The views of a scene show one set of named points, each view turned or mirrored, shifted and resized as a whole, with a little noise and some points left out.

Scene 1
View 1
Q_914: -9	10	-5	4	-1	6	6	4	-6	-3	4	3	-3	1	0	-10	-8	1	-1	2	10	-5	-3	-8	1	4	-1	-5	-3	-9	8	2	-6	5	-1	0	1	3	-5	1	-4	2	5	-15	-4	10	-3	2	8	7	9	-3	-8	-5	10	4	16	2	12	3	0	0	2	-2	-3	2	-8	8	-16	11
Q_44: -12	5	-2	6	-1	4	4	4	-8	-4	1	3	-4	9	-2	-14	-11	-1	0	8	9	-6	-5	-9	0	8	-6	-1	-3	-10	11	2	-10	8	-3	1	0	6	-5	2	-7	5	5	-17	-5	9	-4	1	8	3	14	0	-10	-7	14	5	16	-3	15	4	0	2	4	-5	-3	4	-8	11	-11	12
Q_161: -10	14	-3	1	-9	2	-1	2	0	-3	-6	7	-7	12	0	-5	-8	9	-4	15	-3	-5	2	-11	16	-1	-7	13	-2	-10	7	-3	0	9	-7	2	-12	19	0	4	2	8	12	-17	-9	10	-8	0	-6	6	16	0	-7	4	18	2	13	9	6	4	3	5	11	10	10	1	1	2	-10	11
Q_825: -17	3	-2	8	1	-1	1	6	-18	2	3	1	-5	10	-4	-17	-10	-7	2	4	8	0	-3	-7	-4	3	-9	-3	-13	-10	5	2	-9	6	1	-1	4	3	-5	0	-11	6	0	-14	-4	6	-5	3	5	2	12	5	-9	-8	15	10	9	-9	15	1	1	2	8	-11	-3	3	-12	10	-11	18
Q_490: -14	21	-12	-2	-3	-5	-1	9	-14	3	6	2	-4	-7	0	-7	0	3	-4	-4	0	9	4	-9	7	-17	1	0	-20	-4	-9	-2	9	-5	5	0	0	7	0	0	7	1	-1	-6	-2	2	-10	6	-2	10	-2	-1	-2	10	8	14	4	8	3	-1	5	2	10	3	0	-4	-13	-2	-18	19
Q_886: -13	12	-5	3	-2	0	2	5	-9	1	4	3	-4	4	-1	-9	-6	2	-1	3	4	-1	-1	-9	4	-1	-3	1	-9	-8	2	1	-1	2	0	0	-1	6	-3	1	-1	3	3	-13	-5	7	-7	3	3	7	8	-2	-7	0	12	9	10	2	9	1	2	1	6	-1	0	0	-9	4	-14	15
Q_677: -10	14	-10	0	-1	1	4	7	-9	-1	8	3	-3	-5	1	-9	-3	0	-2	-3	7	2	1	-10	3	-6	2	-5	-11	-6	0	1	1	0	3	-1	2	3	-2	0	1	0	1	-9	-3	7	-6	5	6	10	0	-3	-4	1	8	8	11	6	8	1	2	0	4	0	-3	-2	-10	4	-19	14
Q_340: -7	7	-1	4	-2	10	9	2	-1	-8	5	2	-3	6	1	-10	-10	0	-2	5	13	-10	-6	-10	2	12	-1	-7	5	-10	16	5	-10	10	-5	1	1	3	-6	5	-6	3	7	-19	-4	13	0	1	13	8	14	-7	-11	-9	11	0	23	2	15	5	-3	0	-2	-2	-3	4	-5	13	-15	7
Q_668: -8	8	-1	4	-1	10	9	2	0	-7	5	2	-2	4	1	-8	-9	1	-2	5	13	-9	-6	-10	1	12	-1	-7	3	-9	16	5	-11	10	-5	0	1	3	-7	4	-6	2	6	-19	-4	14	-1	2	13	8	13	-6	-10	-8	9	0	22	3	15	5	-2	0	-4	-3	-5	3	-6	13	-16	6
Q_699: 0	16	0	-1	-12	12	4	-4	15	-11	-5	7	-7	10	3	2	-10	15	-6	16	0	-15	-1	-13	21	9	-2	11	13	-11	16	-1	-2	14	-12	4	-17	19	-1	6	4	5	19	-21	-9	17	-3	-2	0	12	18	-6	-9	3	17	-7	25	19	7	6	-1	4	3	16	9	1	7	6	-15	3
Q_58: -15	4	-2	7	-1	0	0	4	-12	0	-1	2	-6	12	-3	-14	-9	-2	0	9	4	-1	-2	-7	0	2	-10	1	-10	-11	7	1	-6	7	-2	-1	1	7	-4	1	-8	6	4	-15	-6	6	-7	2	2	2	15	5	-9	-5	16	9	10	-5	13	3	1	4	8	-4	0	2	-9	9	-10	15
Q_265: -8	14	-2	-1	-12	3	-3	0	3	-4	-8	6	-9	14	-1	-1	-10	11	-5	18	-5	-7	3	-12	19	-2	-7	16	1	-11	7	-4	2	11	-8	4	-15	20	1	4	3	7	16	-19	-11	11	-9	0	-10	6	17	1	-7	6	21	2	15	11	4	3	3	5	11	12	12	-1	4	1	-10	10
View 2
Q_490: 4	5	9	5	7	2	-1	-1	9	-25	-2	0	-8	-4	4	-1	-13	29	-5	14	12	-4	-2	10	1	6	13	10	17	-6	3	-4	-4	12	-11	12	12	-2	7	-1	14	7	-2	-20	8	-19	10	3	5	3	-1	4	4	-4	4	-1	2	0	6	2	-7	-4	-10	16	0	23	16	19	-11	-12
Q_914: 6	-7	-7	16	3	5	-6	-12	3	-7	-8	9	-2	1	-12	-2	16	3	0	16	1	-7	-1	-6	1	-2	3	7	9	-5	-1	-7	-8	1	1	3	8	-7	7	8	9	-4	4	-8	-12	13	-9	6	5	4	5	0	-8	-10	-15	7	16	16	8	-6	-11	-8	-5	-4	-1	8	9	3	-10	-5
Q_699: 9	-15	-2	24	-9	4	-15	-8	6	-20	-13	32	8	5	-25	-2	11	-15	4	-5	18	2	5	5	0	-6	1	4	-6	-6	-1	5	-34	3	7	-6	-3	-26	14	4	15	-9	-3	19	-10	15	-10	19	0	9	8	-17	-7	-22	-20	7	-4	23	12	8	-23	7	-7	-21	-9	5	1	6	-21	-7
Q_886: 5	-4	-1	9	5	6	-4	-8	6	-13	-4	9	-5	-1	-5	-3	4	13	-3	13	4	-7	-4	-1	2	2	10	7	12	-7	-1	-7	-7	3	-4	7	11	-3	7	5	9	-1	2	-16	-7	-2	-1	4	3	3	3	3	-4	-5	-4	4	11	11	9	-4	-10	-8	-7	5	-2	14	12	10	-10	-6
Q_161: 6	-12	0	10	1	6	-9	-4	9	-21	-5	24	11	2	-11	-3	7	0	4	-2	10	-1	-3	7	2	3	9	4	1	-19	-4	1	-21	6	4	1	8	-13	11	0	8	-9	-3	5	-14	-6	-3	14	-4	12	5	-11	-4	-10	-4	7	2	21	19	4	-18	5	-10	-11	-11	10	6	15	-13	-8
Q_265: 7	-14	0	9	-1	7	-10	-2	11	-22	-5	30	11	3	-11	-4	5	-2	4	-6	12	-1	-1	8	2	4	12	4	-1	-21	-6	3	-25	5	5	-1	8	-13	15	-1	8	-12	-5	11	-15	-6	-3	17	-5	14	6	-13	-5	-11	-2	8	-1	23	20	8	-20	9	-12	-14	-14	9	3	16	-14	-7
Q_58: 7	-9	-8	7	8	8	-4	-9	7	-6	-2	12	2	3	-5	-5	17	8	0	14	-6	-9	-10	-6	3	3	10	4	11	-15	-5	-11	-1	-3	1	7	17	2	6	6	1	-8	4	-16	-19	2	-4	5	1	6	4	2	-7	-2	-2	6	20	19	11	-11	-8	-9	-6	0	-5	10	10	7	-6	-3
Q_825: 3	-9	-10	6	11	8	-2	-12	5	-2	0	3	0	0	-3	-4	18	13	-3	20	-10	-10	-10	-13	2	4	11	6	18	-14	-3	-14	3	-2	-1	10	20	5	1	8	0	-6	6	-25	-19	3	-5	2	3	5	3	6	-8	0	-2	6	26	14	10	-15	-6	-17	-6	5	-2	11	13	6	-3	-3
Q_677: 6	0	1	14	5	4	-5	-8	5	-17	-6	0	-11	-4	-4	0	-2	19	-4	18	8	-7	1	1	0	-1	7	8	14	0	3	-7	-4	7	-8	8	9	-5	7	5	15	5	2	-18	4	-1	1	1	7	1	1	5	-1	-7	-7	1	10	3	1	-3	-10	-9	-6	9	3	17	14	11	-12	-10
Q_668: 7	-10	-10	22	1	5	-10	-16	1	-6	-11	8	-7	0	-18	-3	18	-1	-2	16	1	-7	1	-12	1	-10	-1	6	8	2	2	-9	-8	-1	1	1	5	-11	5	10	9	-3	7	-9	-10	26	-13	4	7	-1	6	1	-11	-13	-22	9	19	16	2	-9	-11	-11	-3	-5	3	7	8	-3	-13	-5
Q_44: 6	-11	-10	13	5	8	-7	-14	3	-4	-7	9	-2	2	-10	-4	20	2	-1	15	-6	-10	-3	-10	2	0	6	6	11	-10	-2	-11	-5	-1	1	4	13	-2	4	10	6	-7	4	-13	-17	12	-10	5	3	4	4	0	-9	-7	-10	7	21	19	8	-12	-10	-11	-3	-3	-2	6	8	3	-7	-4
View 3
Q_340: 22	-4	-25	-11	-3	-13	0	10	-11	8	7	-1	-29	0	27	-15	-21	8	-12	21	19	-3	17	10	-3	3	-11	-1	1	4	18	0	-20	-20	4	-25	25	14	-16	-12	-2	-9	-5	-26	-13	1	0	18	9	-1	10	5	13	0	-5	14	0	1	4	-18	11	-5	-22	3	9	15	2	-16	3	-12
Q_161: 18	1	-8	11	-1	11	4	0	-18	2	-22	-23	-25	4	19	-4	-4	4	0	30	11	-3	3	-14	-14	7	3	3	8	-13	8	10	-12	1	15	-15	12	0	-8	7	16	-14	9	8	-5	-5	8	2	5	6	-1	2	27	-27	17	18	-12	4	-15	-24	-2	12	-1	-1	0	9	-9	-6	6	-4
Q_490: -9	16	-5	3	-17	11	4	10	8	1	0	-9	-19	11	1	20	5	2	5	20	-13	6	-4	-12	11	-20	-17	4	-9	2	2	4	6	27	0	-20	7	11	0	23	-3	10	0	3	-2	-21	-3	12	15	19	8	-15	-12	-17	12	9	-17	15	-28	-2	-5	8	-8	-4	-6	3	6	-23	-5	0
Q_825: 12	-4	-19	-10	-12	-6	13	0	0	-1	18	3	-32	10	25	6	-22	25	-25	32	9	-14	15	-3	-6	-10	-1	-4	0	14	22	4	-12	8	10	-33	33	23	-6	-6	-19	9	11	-2	-7	-15	-2	18	24	12	-4	-14	6	-7	0	17	-14	4	-11	-11	-5	7	-5	-6	0	4	9	-19	-11	-18
Q_699: 32	-2	-16	11	7	5	-8	6	-28	12	-30	-27	-26	-3	22	-21	-6	-8	11	18	22	4	4	-1	-16	19	-6	8	8	-21	8	8	-19	-26	13	-11	6	-9	-17	3	30	-26	-3	-11	-11	9	12	2	-6	-7	8	21	35	-21	14	15	-1	2	0	-30	12	5	-14	6	9	20	-13	-4	18	2
Q_914: 15	0	-19	-7	-8	-6	1	9	-4	6	7	-3	-28	4	19	-4	-15	11	-9	20	11	-1	12	4	0	-4	-12	1	-2	6	16	-1	-13	-3	4	-24	22	16	-12	-2	-6	-1	-1	-17	-10	-5	-2	17	12	6	6	-3	5	-6	1	12	-7	3	-4	-12	5	-1	-17	-1	5	12	4	-19	-1	-11
Q_44: 19	-5	-20	-7	-7	-8	7	4	-9	5	7	-2	-33	6	27	-5	-20	18	-16	31	14	-8	18	2	-6	-3	-2	-2	3	6	19	4	-16	-6	9	-26	27	17	-11	-9	-8	-4	6	-10	-9	-5	1	16	17	5	-2	-3	13	-6	0	17	-7	0	-5	-19	2	3	-11	-1	4	9	3	-16	-5	-13
Q_265: 21	-1	-8	16	2	13	3	-2	-23	2	-28	-26	-24	5	19	-6	-4	3	7	31	13	-3	2	-16	-19	10	6	7	10	-16	9	10	-12	-4	16	-14	8	-5	-8	8	23	-16	10	11	-6	-2	13	1	2	5	0	8	32	-31	18	17	-12	6	-14	-27	0	13	2	-1	0	13	-11	-5	10	-2
Q_58: 15	-6	-15	-4	-8	-1	12	1	-7	0	6	-4	-31	9	27	3	-18	23	-17	34	11	-13	12	-5	-10	-4	3	-2	4	8	18	7	-15	5	13	-27	27	16	-8	-7	-12	1	10	0	-7	-10	0	16	18	8	-3	-7	12	-12	2	20	-10	3	-11	-17	-3	9	-4	-5	-1	6	5	-16	-7	-15
Q_668: 22	-3	-25	-13	-5	-15	0	12	-9	11	6	0	-28	-2	26	-13	-19	9	-12	19	18	-3	19	13	-2	1	-14	0	0	7	16	-1	-18	-20	3	-26	25	14	-17	-11	-3	-6	-5	-24	-15	3	0	19	11	-1	8	4	9	-2	-3	11	-1	0	5	-17	13	-5	-25	1	10	14	1	-17	2	-12
Q_677: 1	11	-12	-3	-13	1	1	14	5	5	6	-2	-23	6	10	9	-4	3	-2	18	-4	4	5	-1	7	-14	-17	3	-7	8	8	0	-4	10	-1	-23	13	16	-5	12	-5	6	-6	-10	-6	-13	-4	16	13	14	9	-8	-7	-7	5	9	-9	9	-16	-6	4	1	-17	-1	-1	9	7	-23	-6	-4
Q_886: 9	6	-14	-2	-10	0	6	7	-3	3	2	-7	-26	8	16	4	-10	11	-7	24	3	-4	8	-7	-1	-8	-8	0	-2	2	12	2	-7	9	6	-25	18	13	-7	3	-4	1	3	-4	-6	-11	-1	15	18	12	4	-7	4	-13	6	12	-11	9	-14	-12	-1	5	-9	-3	1	7	3	-16	-4	-8
View 4
Q_58: 2	11	16	14	-3	1	12	-3	9	-17	-10	1	9	23	6	4	-10	3	19	32	4	-9	-5	16	2	23	7	-14	-12	-11	17	-3	-8	-2	-2	-6	-6	14	12	-12	-14	-8	-7	-7	-10	9	15	-8	-13	-5	5	-29	5	16	-8	-19	-7	5	-4	8	11	1	0	-17	-29	4	1	0	-9	-9
Q_265: -4	-5	14	17	2	21	18	-15	3	-12	-22	-10	-1	2	5	-22	6	-14	10	20	-17	-11	-6	5	-7	2	8	1	-18	4	21	-3	13	-16	27	7	-17	15	6	-18	-10	-12	-18	-10	-12	-19	35	-13	2	-17	17	-34	8	11	-15	-32	-9	10	1	16	21	-15	5	-33	-21	0	-8	-7	-2	10
Q_44: 1	23	14	10	-2	3	12	3	6	-18	-6	1	4	17	-1	12	-11	7	14	26	-3	-2	-2	15	0	12	6	-11	-11	-12	10	-9	-9	-2	0	-6	-8	17	19	-11	-16	-10	-10	-6	-6	10	16	-14	-15	-5	0	-28	0	15	-11	-23	2	-3	-4	11	12	2	-5	-10	-27	1	-2	0	-9	-8
Q_340: 0	33	11	9	-1	4	10	10	5	-19	-2	4	-1	12	-6	19	-9	8	6	20	-8	6	4	12	1	1	4	-3	-6	-13	4	-13	-9	-2	1	-5	-7	15	23	-8	-15	-10	-13	-9	-1	17	18	-18	-17	-3	-8	-31	-8	17	-11	-22	10	-7	-5	14	9	6	-11	-6	-24	-3	-4	-1	-9	-12
Q_161: -3	-1	14	17	1	16	13	-12	3	-15	-19	-8	-1	4	7	-16	3	-13	9	22	-13	-12	-7	7	-5	5	8	-1	-16	1	20	-3	10	-15	22	5	-15	14	5	-15	-12	-11	-15	-9	-10	-15	32	-11	1	-16	15	-33	9	9	-13	-30	-8	10	-1	13	20	-12	5	-29	-20	1	-8	-5	-3	9
Q_668: -1	35	9	6	-1	7	11	10	2	-19	-2	5	-4	9	-8	17	-8	6	3	18	-12	8	6	9	0	-4	4	0	-4	-10	5	-14	-7	-3	5	-3	-7	16	23	-8	-14	-9	-13	-7	0	14	21	-18	-13	-2	-9	-31	-10	14	-11	-23	13	-8	-3	14	8	3	-12	-5	-27	-3	-7	-1	-9	-9
Q_490: 1	-17	9	8	-5	6	16	-16	15	-12	-12	9	4	22	21	-6	-3	-7	-19	16	30	-12	9	2	-5	9	6	6	5	-19	21	12	-3	-3	-12	-3	9	1	-14	-14	14	-6	1	-6	-9	-3	32	-6	28	-1	-9	-27	6	5	8	-14	-8	13	-13	-7	-5	-6	8	-15	-19	10	10	5	-3	7
Q_677: 0	5	8	7	-3	6	12	-4	9	-14	-7	8	0	18	8	6	-5	-1	-17	14	15	-2	9	6	-3	1	6	4	5	-18	14	2	-8	0	-11	-5	6	6	-1	-12	5	-7	-5	-6	-4	5	28	-11	14	-1	-13	-31	0	8	2	-14	1	4	-10	-2	-2	-2	0	-9	-17	4	5	5	-6	0
Q_886: 0	7	12	13	-4	4	14	-5	11	-15	-11	4	2	19	10	3	-6	0	0	21	8	-6	3	10	-3	10	6	-4	-4	-14	16	0	-5	-4	-4	-2	-3	10	4	-12	-3	-9	-7	-7	-6	3	23	-8	2	-4	-3	-28	3	10	-3	-20	-2	8	-7	3	4	-2	0	-15	-24	3	2	2	-7	-2
Q_699: -6	14	13	12	4	27	15	-6	-5	-15	-20	-8	-12	-13	-10	-13	7	-15	1	11	-37	2	0	0	-9	-21	6	13	-14	7	14	-15	18	-17	38	8	-20	20	19	-13	-14	-15	-27	-11	-3	-17	39	-22	3	-16	9	-37	-2	10	-21	-38	6	-2	6	24	24	-14	-3	-27	-15	-10	-18	-6	-3	12
Q_825: 4	14	13	13	-6	-3	13	-1	12	-16	-5	5	9	28	8	12	-16	8	17	31	12	-7	-2	18	4	28	7	-16	-11	-18	14	-1	-15	1	-12	-8	-3	12	12	-12	-12	-7	-3	-5	-10	15	11	-7	-17	-3	-2	-27	3	14	-3	-15	-5	3	-8	4	5	5	-5	-10	-30	7	4	3	-9	-13
View 5
Q_340: -5	-9	-1	-6	-10	18	25	13	0	-7	0	11	2	-2	-4	-8	-16	11	7	5	5	-1	-8	2	1	0	0	1	8	-7	-5	0	-10	3	5	-4	1	1	-3	0	-9	4	7	-15	-3	-7	-2	8	6	-14	-5	7	5	10	3	17	12	0	-14	-13	2	4	12	8	-4	8	10	-19	4	-13
Q_161: 6	-8	7	-2	-11	10	21	12	8	2	-1	1	5	-12	-21	-2	-3	-3	-3	13	11	0	1	3	-11	7	-3	-2	8	-13	-8	2	13	8	7	-9	-14	12	-6	-10	-4	15	-8	-7	4	-2	3	-7	9	-2	11	16	6	12	12	18	4	2	-10	12	2	16	5	-6	-13	2	7	0	4	-22
Q_886: 4	-5	4	-7	-13	9	19	9	-4	0	-6	1	6	-1	-13	-9	-8	-4	4	1	9	-6	-6	6	-11	10	-8	-6	4	-4	-8	-2	-4	3	5	-10	3	7	-1	-5	-5	9	-12	-8	2	1	4	9	0	2	1	11	7	2	8	12	13	-5	-11	-1	3	0	5	-1	-9	5	10	-1	17	-9
Q_914: -1	-7	0	-6	-12	13	22	9	-3	-5	-3	7	5	0	-6	-10	-13	2	7	2	6	-3	-10	4	-6	5	-5	-3	6	-4	-5	-4	-9	1	5	-6	2	4	-1	-2	-9	5	-4	-13	-1	-2	-1	11	2	-5	-3	9	7	4	5	13	14	-4	-13	-9	3	0	8	3	-5	8	9	-11	11	-9
Q_490: 9	-2	11	-4	-15	3	13	2	-7	11	-3	-4	15	1	-14	-11	-6	-18	-2	1	7	-8	-11	11	-22	12	-19	-11	-1	2	-1	-8	-6	-1	3	-17	-1	13	-4	-7	-4	7	-28	-8	9	8	7	8	-9	12	0	16	10	-5	8	6	11	-9	-9	1	2	-5	1	-8	-11	7	4	15	27	-3
Q_668: -5	-8	-2	-4	-9	16	24	12	1	-7	1	11	3	0	-2	-9	-16	9	9	3	6	0	-10	3	0	3	1	0	8	-6	-4	-1	-10	1	5	-5	3	3	-3	0	-11	3	5	-15	-2	-7	-1	8	3	-15	-5	8	5	7	3	16	12	0	-14	-13	3	2	12	8	-3	8	10	-18	5	-11
Q_58: 6	-5	0	-7	-14	11	27	13	-1	-5	-13	2	-2	-3	-18	-8	-10	6	10	1	13	-6	-1	4	-8	10	-5	-7	6	-7	-14	2	-7	6	9	-8	7	4	2	-6	-4	16	-6	-1	-1	-4	-1	12	2	0	4	7	3	3	13	14	13	-9	-17	-3	10	0	3	-2	-11	4	16	-7	14	-14
Q_699: -3	-12	6	1	-7	17	18	10	13	1	10	11	8	-14	-9	-1	-6	3	-7	18	6	7	-6	-1	-5	-3	5	5	9	-15	0	2	17	6	1	-5	-20	12	-10	-9	-9	6	6	-19	3	-4	4	-14	14	-16	8	17	7	21	7	23	0	16	-7	8	-6	25	14	2	-7	6	2	-10	-11	-23
Q_265: 7	-8	8	-1	-11	11	19	12	11	3	0	2	5	-15	-22	-1	-1	-2	-6	15	10	3	2	3	-11	6	-1	-3	8	-14	-6	3	17	9	4	-9	-16	15	-6	-13	-4	14	-6	-8	4	-1	4	-11	11	-1	14	18	5	16	14	20	2	5	-9	14	1	20	6	-6	-13	2	5	2	-1	-23
Q_825: 4	-4	-1	-10	-15	10	27	15	-5	-8	-13	2	-3	1	-14	-9	-11	6	13	-3	13	-7	-2	4	-7	14	-7	-10	7	-3	-17	0	-13	4	9	-7	13	1	2	-4	-5	15	-9	1	-2	-4	-3	19	0	2	1	6	2	1	11	12	17	-14	-18	-7	12	-7	2	-1	-7	4	17	-7	19	-9
Q_44: 0	-8	0	-6	-13	13	27	13	-1	-8	-8	6	-1	-1	-10	-8	-13	11	11	2	11	-3	-5	4	-2	8	-3	-4	8	-6	-11	1	-9	5	8	-5	5	1	1	-2	-7	13	0	-6	-3	-5	-1	12	5	-8	1	7	3	8	9	15	14	-6	-17	-8	7	1	7	3	-7	6	13	-13	10	-13
Q_677: 2	-3	7	-5	-13	7	14	5	-7	4	-2	3	11	3	-7	-12	-10	-8	1	1	5	-6	-12	9	-14	8	-12	-6	3	2	-1	-7	-11	-1	3	-11	3	9	-3	-3	-9	3	-15	-12	5	4	4	11	-6	2	-5	11	9	-2	4	8	14	-6	-11	-6	0	-4	7	-1	-7	8	5	2	20	-4

In a view up to two points have been moved. Name them for each view, in the order of its rows, or write -.
view 1 | -
view 2 | Q_914
view 3 | -
view 4 | Q_340
view 5 | -
